Points, in no order, along strands that fork and pass close to each other.
(in the rows, 128 means zero)
Two points are linked if the straight distance between their rows is under 108. Some points are linked to none.
lezur: [178 120 100 168 143 168 162 160 101 158 131 147 123 165 101 154 150 145
 157 140 150 118]
paza: [131 133 165  80 139 103 123 133 218  99 133 150 122 181 115  94 125 127
 126 125  97 225]
Lapad: [ 69 165 103 112 120 108 122  75 143 137 166 113  82  82 133 107  66 143
 118 153 108 134]
gak: [ 86 125 105 141 135 130 157 119 140 166 184 123  69  78 125 176  99 152
 149 148  89  50]
lomin: [ 64  81 156 104 172 110 106 135 168 168 148 133  83 127 141 150  45 139
 118 124 109 122]
Zeve: [ 50  91 137 105 129 154 125 126 113 122 156 114  53  97 159 148 125 126
 138 129 139  52]
tipu: [143 142 150 173 179 192 136 180 155 122 140 168 100 106 115 103 117 117
  79 176 127 144]
Gan: [130 140 135 131 161 159 100 185 137 109 109 126  56  66 137  81 137 134
  65 137 133  98]
nolof: [131 168  72 114 110 161 134  89 124 133 160 115 111 107 100 113 113 153
 178 128 113  90]
Fezup: [110 114 152 123 151 104 127 137 121 147 107 126  40  89 176 133 124 136
 112 109 141  93]
tolun: [156 118 116 107  96  56 125  89 120 142 104  95 165 145 164 161 134 147
 119  88 139 121]
rav: [ 94 140 168 146  92  74  97 130 116 111 126 132 216 143 136 111 117  78
 131 130 105 167]
defo: [ 80  78 152 121 148 102 113  90 161 161 155 125  95 108 151 172  26 153
 132 145  90  84]
Liku: [161 105 150 100 101  95  83 113 186 105  70 114 194 150  88 161 145 169
 125  83  88 195]
pev: [126  95 137  49  88 130 139  98 171 144  94 115 133 168 134 133 111 177
 140  79 139 169]
pivu: [154 121 147 125 173 145 141 147 122 132 153 139 105 113 153  96 153 116
  76 136 176 126]
gav: [136 145  81 108 100 157 148  69 114 134 145 125 137 140 109 124  85 156
 147 134 119 132]
Dibak: [ 89 130 165 127 105  90  80 122 129  95  68 113 202 118 128 195 154 115
 120 113 124 196]
mib: [148  85 119  84 105  61 136  79 164 151 122 101 181 138 150 157  84 173
 121  94 122 107]
zuz: [141 146 139 152 172 118 144 129 148 162 189 153 139 141 124 112  99 109
 107 148 123 162]
Bason: [169 164 111 144 128 100 127 110 112 127 138 114  80  98 137 114 170 128
 186 127 140  87]
rur: [116 154 160 145  74 121 114 127 112  80 114 129 164 128 171  75 166  87
 148 142 159 146]
Tisu: [131 151  69 149 126 127  83 144  71 111 115 112 166 127  87 155 154 126
 145 123 122 101]
kesup: [156 113 100 164 145 168 180 146 101 125 170 106 111  95  85 124 189 103
 144 173 173  90]
vuvuk: [156 111 165 137 137 122 123 161 110 117 107 138 177 160 129 128 178  85
 109 110 150 161]
boli: [122 156 172 147 119 127 129 112 123  94 139 134 121 106 177  81 148  87
 112 143 166 155]
Roz: [138 129  67  90  84 114 120  67 136 121 120 108 183 146 111 115  66 166
 136 130 116 139]
fug: [128 137 100 113  84  59  97  88 126 112  89  88 190 134 142 184 122 146
 101 114 129 152]
dimik: [154 161 116 144 127 108 104 135 116 122 156 134 151 146 126  98 141 114
 144 115 132 128]
Rizi: [145 115 153 116 108 107  83 116 135 105  53 117 192 134 113 196 154 144
 128  95 112 189]
num: [122  80 157  59 149 105 123  99 198 169 127 139 118 139 131 136  63 177
 145 108 109 148]
Vuluf: [ 70  86 164  59 138  83 110 117 183 159 151 125 105 146 167 133  66 149
 135 113 136 136]
nizod: [120 155 134 128  82  54  94 109 144 113 119 103 200 146 148 130 129 108
 119 127 135 180]
naba: [180 136 132 143 157 146 122 171 142 130 118 178 150 202 113 124 136 121
 142 119 102 143]
lufim: [112 180 123 132 108 105 122  61 140 120 155 121 107  99 153  98  88 125
 134 142 122 159]
zisu: [129 138  97 173 138 155  95 179  77 114 133 133 193 134  74 136 147 100
 152 142 116 107]
mepe: [138 115 200 163 139 162 159 152 121 107 115 176 135 129 144  82 147  76
 147 154 128 129]
lepu: [166 120  99 160 134  96 151 106  94 170 160 125 160 151 115 176 139 123
 119 130 125 114]
panaf: [ 96 128 104 101 103  91 131  94 133 136 180 109  97 105 160 133 124 151
 166 122 122  45]
potov: [140 168 110 115 154 165 110 162 148 118 124 158  64 140 132  88 127 155
 150 120 112 108]
Kal: [ 82  96 123 130 161 152 145 167 119 131 143  98  39  59 127 139 149 133
 137 136 136  36]
Moza: [123 117  90 148 129 125 188 120 117 166 195 125  71 102 111 172 149 147
 156 148 119  53]
pafil: [ 54 122 175 136 104  80  87 149 121  94  88 123 223 124 134 151 138  93
 110 134 126 185]
bor: [167 121 123 150 154 102 149 110 133 190 175 141 165 163 117 162 107 130
 113 125 125 154]
Ruso: [ 52  91 151 138 122 116 109 136 115 132 126  98  55  77 162 143  98 120
 106 113 121  81]
tav: [134 118 169 118 122 102 115 147 158 117 119 127 195 171 109 125 152  99
 110  94 125 205]
nifod: [175 106 132 188 134 142 157 144  75 136 109 134 142 155 103 142 172 100
 171 156 148 120]
luf: [143 178 145 149 156 165 113 154 146  94 121 177  90 144 127  79 125 116
 150 145  99 134]
kup: [130 181 112 124  66  91 117  77 128 110 141 110 128 120 171 100 134 136
 147 128 147 133]
zitof: [119 145 142 117 148 103 119 118 148 147 109 145  68 116 164 122  94 150
 119 111 113 130]
vazap: [ 98 147 138 161 117  99  85 152 105 114 140 146 218 136 113  96 118  82
 152 139  96 128]
Naz: [179 138 161 158 148 170 154 127 137 139  87 169  86 155 136 142 136 132
 148 138 116 162]
Tadig: [121 160  56 105  76 100  81 106 108 104 111 100 180 141 116 134 102 170
 143 119 119 110]
Mupus: [129 152 114 139  67  92 130  94  88  95 134  95 134 119 166 108 176 105
 140 133 168 130]
par: [119 134 127 171 166 197 140 156 134 141 113 142  72  88 113 127 102 126
  71 158 121 146]
lalu: [118 140 189 100 145 145 131 142 199  76 114 159 108 159 133  85 121 100
 106 136  98 217]
vasi: [120 153 123 121 119 168 134 119 122  83 163 101  97  56 139  80 170 105
 108 153 179 109]
Nafum: [180 125  76 133 116 121 118 103 116 136  90 117 194 149  98 173  88 166
 128 121  93 104]
bizot: [104 100 118 154 149 154 140 186 118 143 111  83  40  38 111 133 135 128
  96 142 122  62]
bisi: [129 106  91 130 103 128 134 128  56 101 114  96 142 135 120 148 180 110
  99 120 178 121]
Malem: [ 85 130 102 135 163 157 145 149 137 163 172 130  68  99 121 137  95 152
 123 137 123  91]
lil: [172 102 146 133 161 127 147 152 104 143 134 130 136 151 141 130 179 101
  92 118 179 141]
dulez: [ 79 106 136 145 179 122 126 160 149 185 157 134  74 111 133 145  71 146
  89 129 112 109]
nasi: [125 174 152 125 154 135 113 140 167  94 143 173 116 153 131  67 102 104
 124 145 107 171]
vosa: [121 147 159  87 121 104 125 112 181 135 109 134  89 139 174 107 117 145
 114 102 136 176]
Zani: [ 93  99  97  55  81 128 128 111 128 138 104  89 160 164 120 151 112 165
 109  90 150 168]
rupi: [129 176 109 165 143 154 120 162 143 133 109 104  48  46  99 115 145 116
 149 139  93  98]
faru: [142 125 113  94 142 158 127 156 124 137 103 153  73 155 148 102 142 159
 153 101 148  99]
noze: [153 117  75 121 109  98 128 115  84 144 119 104 121 139 127 155 156 156
 157 106 131  68]
lunaf: [ 63  88 102  56  90 125 127 116 125 139 136 102 148 173 143 145  99 155
 132  99 154 110]
zirur: [129 142 143 186 171 176 150 151 139 142 180 167 137 133 106 110 111 103
 120 168 133 149]
Vip: [ 62  92 118  68 135 138 140 136 134 144 170 120 108 150 146 111 101 146
 100 108 170 122]
lobus: [140 112 105 150 150 115 174 118 106 171 180 127  95 129 133 159 146 137
 122 134 142  95]
gara: [138 132 134 158 156 179 147 144 130 158  86 152  50 118 129 147 101 153
 106 137 112 147]
Votu: [150 114 167 150 134 144 130 175 124 120  79 179 190 198 101 137 137 104
 153 124  74 150]
Kom: [142 193 123 163 145 123 114 123 133 130 135 127  62  63 131 111 137 123
 167 138 107 108]
vumuz: [135 124 175 128 122 174 158 108 150 131 112 165 152 163 104 119 105 106
 149 134 103 196]
Voz: [147 137 157  97 126 106 120 132 166 125 121 140 142 176 137 107 131 133
 117 101 132 189]
Duv: [168 130 105 140 168 169 141 177 130 156 142 165 130 180 113 125 138 144
 124 125 138 128]
fafes: [161 123 201 142 161 173 131 167 144  71 103 168 100 127 154  79 161  94
 103 163 127 130]
Minen: [119 125 189 135 118 169 152 138 133 102 115 173 162 159 128  78 124  78
 142 137 109 159]
lam: [140 102  70 144 115 135 166 129  60 120 148 101 119 128  94 142 190 111
 119 138 164  88]
tob: [ 98 153  48 109  99 113  83 123  73  96 113  94 158 127 107 171 141 149
 123 121 126 101]
supur: [121 156 168 109 126  99 127 124 158 112 118 127  91 118 194  98 145 119
  87 117 168 172]
kogep: [ 98 147  81 106 121 160 159 123 115 115 194 102 108  90 110 101 155 118
 112 140 154  85]
Teral: [ 94  95 181 144 114 130 128 141  79 121  48 145 199 129 108 169 143  93
 144 114  97 157]
rame: [115 106  93  94  83 132 138 112  87 122  97  94 152 157 128 161 156 133
  97  93 156 151]
sop: [139 181  88 152 128 182 154 125 127 132 170 117 108  93  90 123 150 118
 191 150 120  96]
bive: [169 103  68 129 114  96 123  98 105 144 115 109 171 137 117 177 107 170
 138 109 104  51]
zadef: [161  86 140  75  93  95 125  87 202 143 104 105 172 149 102 137 116 185
 134  82 111 189]
Tason: [142 133 128 131 120 170 158  78 133 152 134 141 154 160 100 135  82 130
 144 137 114 190]
zikim: [169 127 123 145 117 112  91  97 106 111  65 124 212 131 113 192 114 138
 136 120  95 141]
leg: [146 112 123  94 138 104 147  80 168 169 136 136 137 139 138 142  63 176
 137 119 112 126]
bar: [149 140  78 130  90  73 133 106  93 117 149  91 117 113 122 140 183 127
 170 120 134  66]
ror: [157 117 134 153 141 174 149 149  96 102 153 123 147 103 106  93 176  89
 128 169 171 104]
fos: [135 100 157 166 120 168 146 151  92 143  85 156 198 165  93 158 131  98
 148 122 108 155]
lipo: [108 120 117  89 165 142 134 155 135 141 174 133 106 125 148  89 132 139
  82 116 169 105]
luta: [182 120 121 191 125 108 128 123  82 150 115 137 176 142 110 168 151 112
 166 148 118 113]
kos: [144 142 172 137 151 164  99 164 148  73  91 146  72  97 154  79 141 115
  63 149 128 141]
puli: [134  94 169 163 130 157 148 174  87 107 120 153 180 121 119  84 169  77
 143 159 143  96]
miro: [129 138 129 109 154 157 123 155 130 101 150  96  72  41 133  88 166 129
  90 157 167  74]

A fork is a point with three links, a tip a point with one. Leave the first point through the second and follow the links. Name the first fork or tip that comes.
nizod; fug -> lomin
Lapad; lufim -> vosa
Vuluf; num -> rav
lepu; luta -> Teral

Follow the links from the first point to the second, and from the first to the third. Name the last point that the two ways share.
Ruso; bive; Mupus -> vosa
lobus; noze; lam -> Rizi
Malem; pivu; puli -> Zani
tav; pafil; puli -> Zani
fos; zuz; Moza -> lepu
Zeve; kup; rav -> vosa
bar; zitof; potov -> Voz
zuz; zikim; naba -> lepu
supur; Bason; vazap -> Rizi

A fork is a point with three links. Follow the links from the first point to the second and name the forks in between, in order.
ror; paza -> Zani Voz
nolof; pafil -> gav mepe Zani Rizi
tipu; fos -> lepu
Ruso; Gan -> vosa Voz Zani mepe
Zani; supur -> Voz vosa
vuvuk; fug -> Zani Rizi rav
bizot; pafil -> vosa Voz Zani Rizi
miro; Tadig -> mepe gav
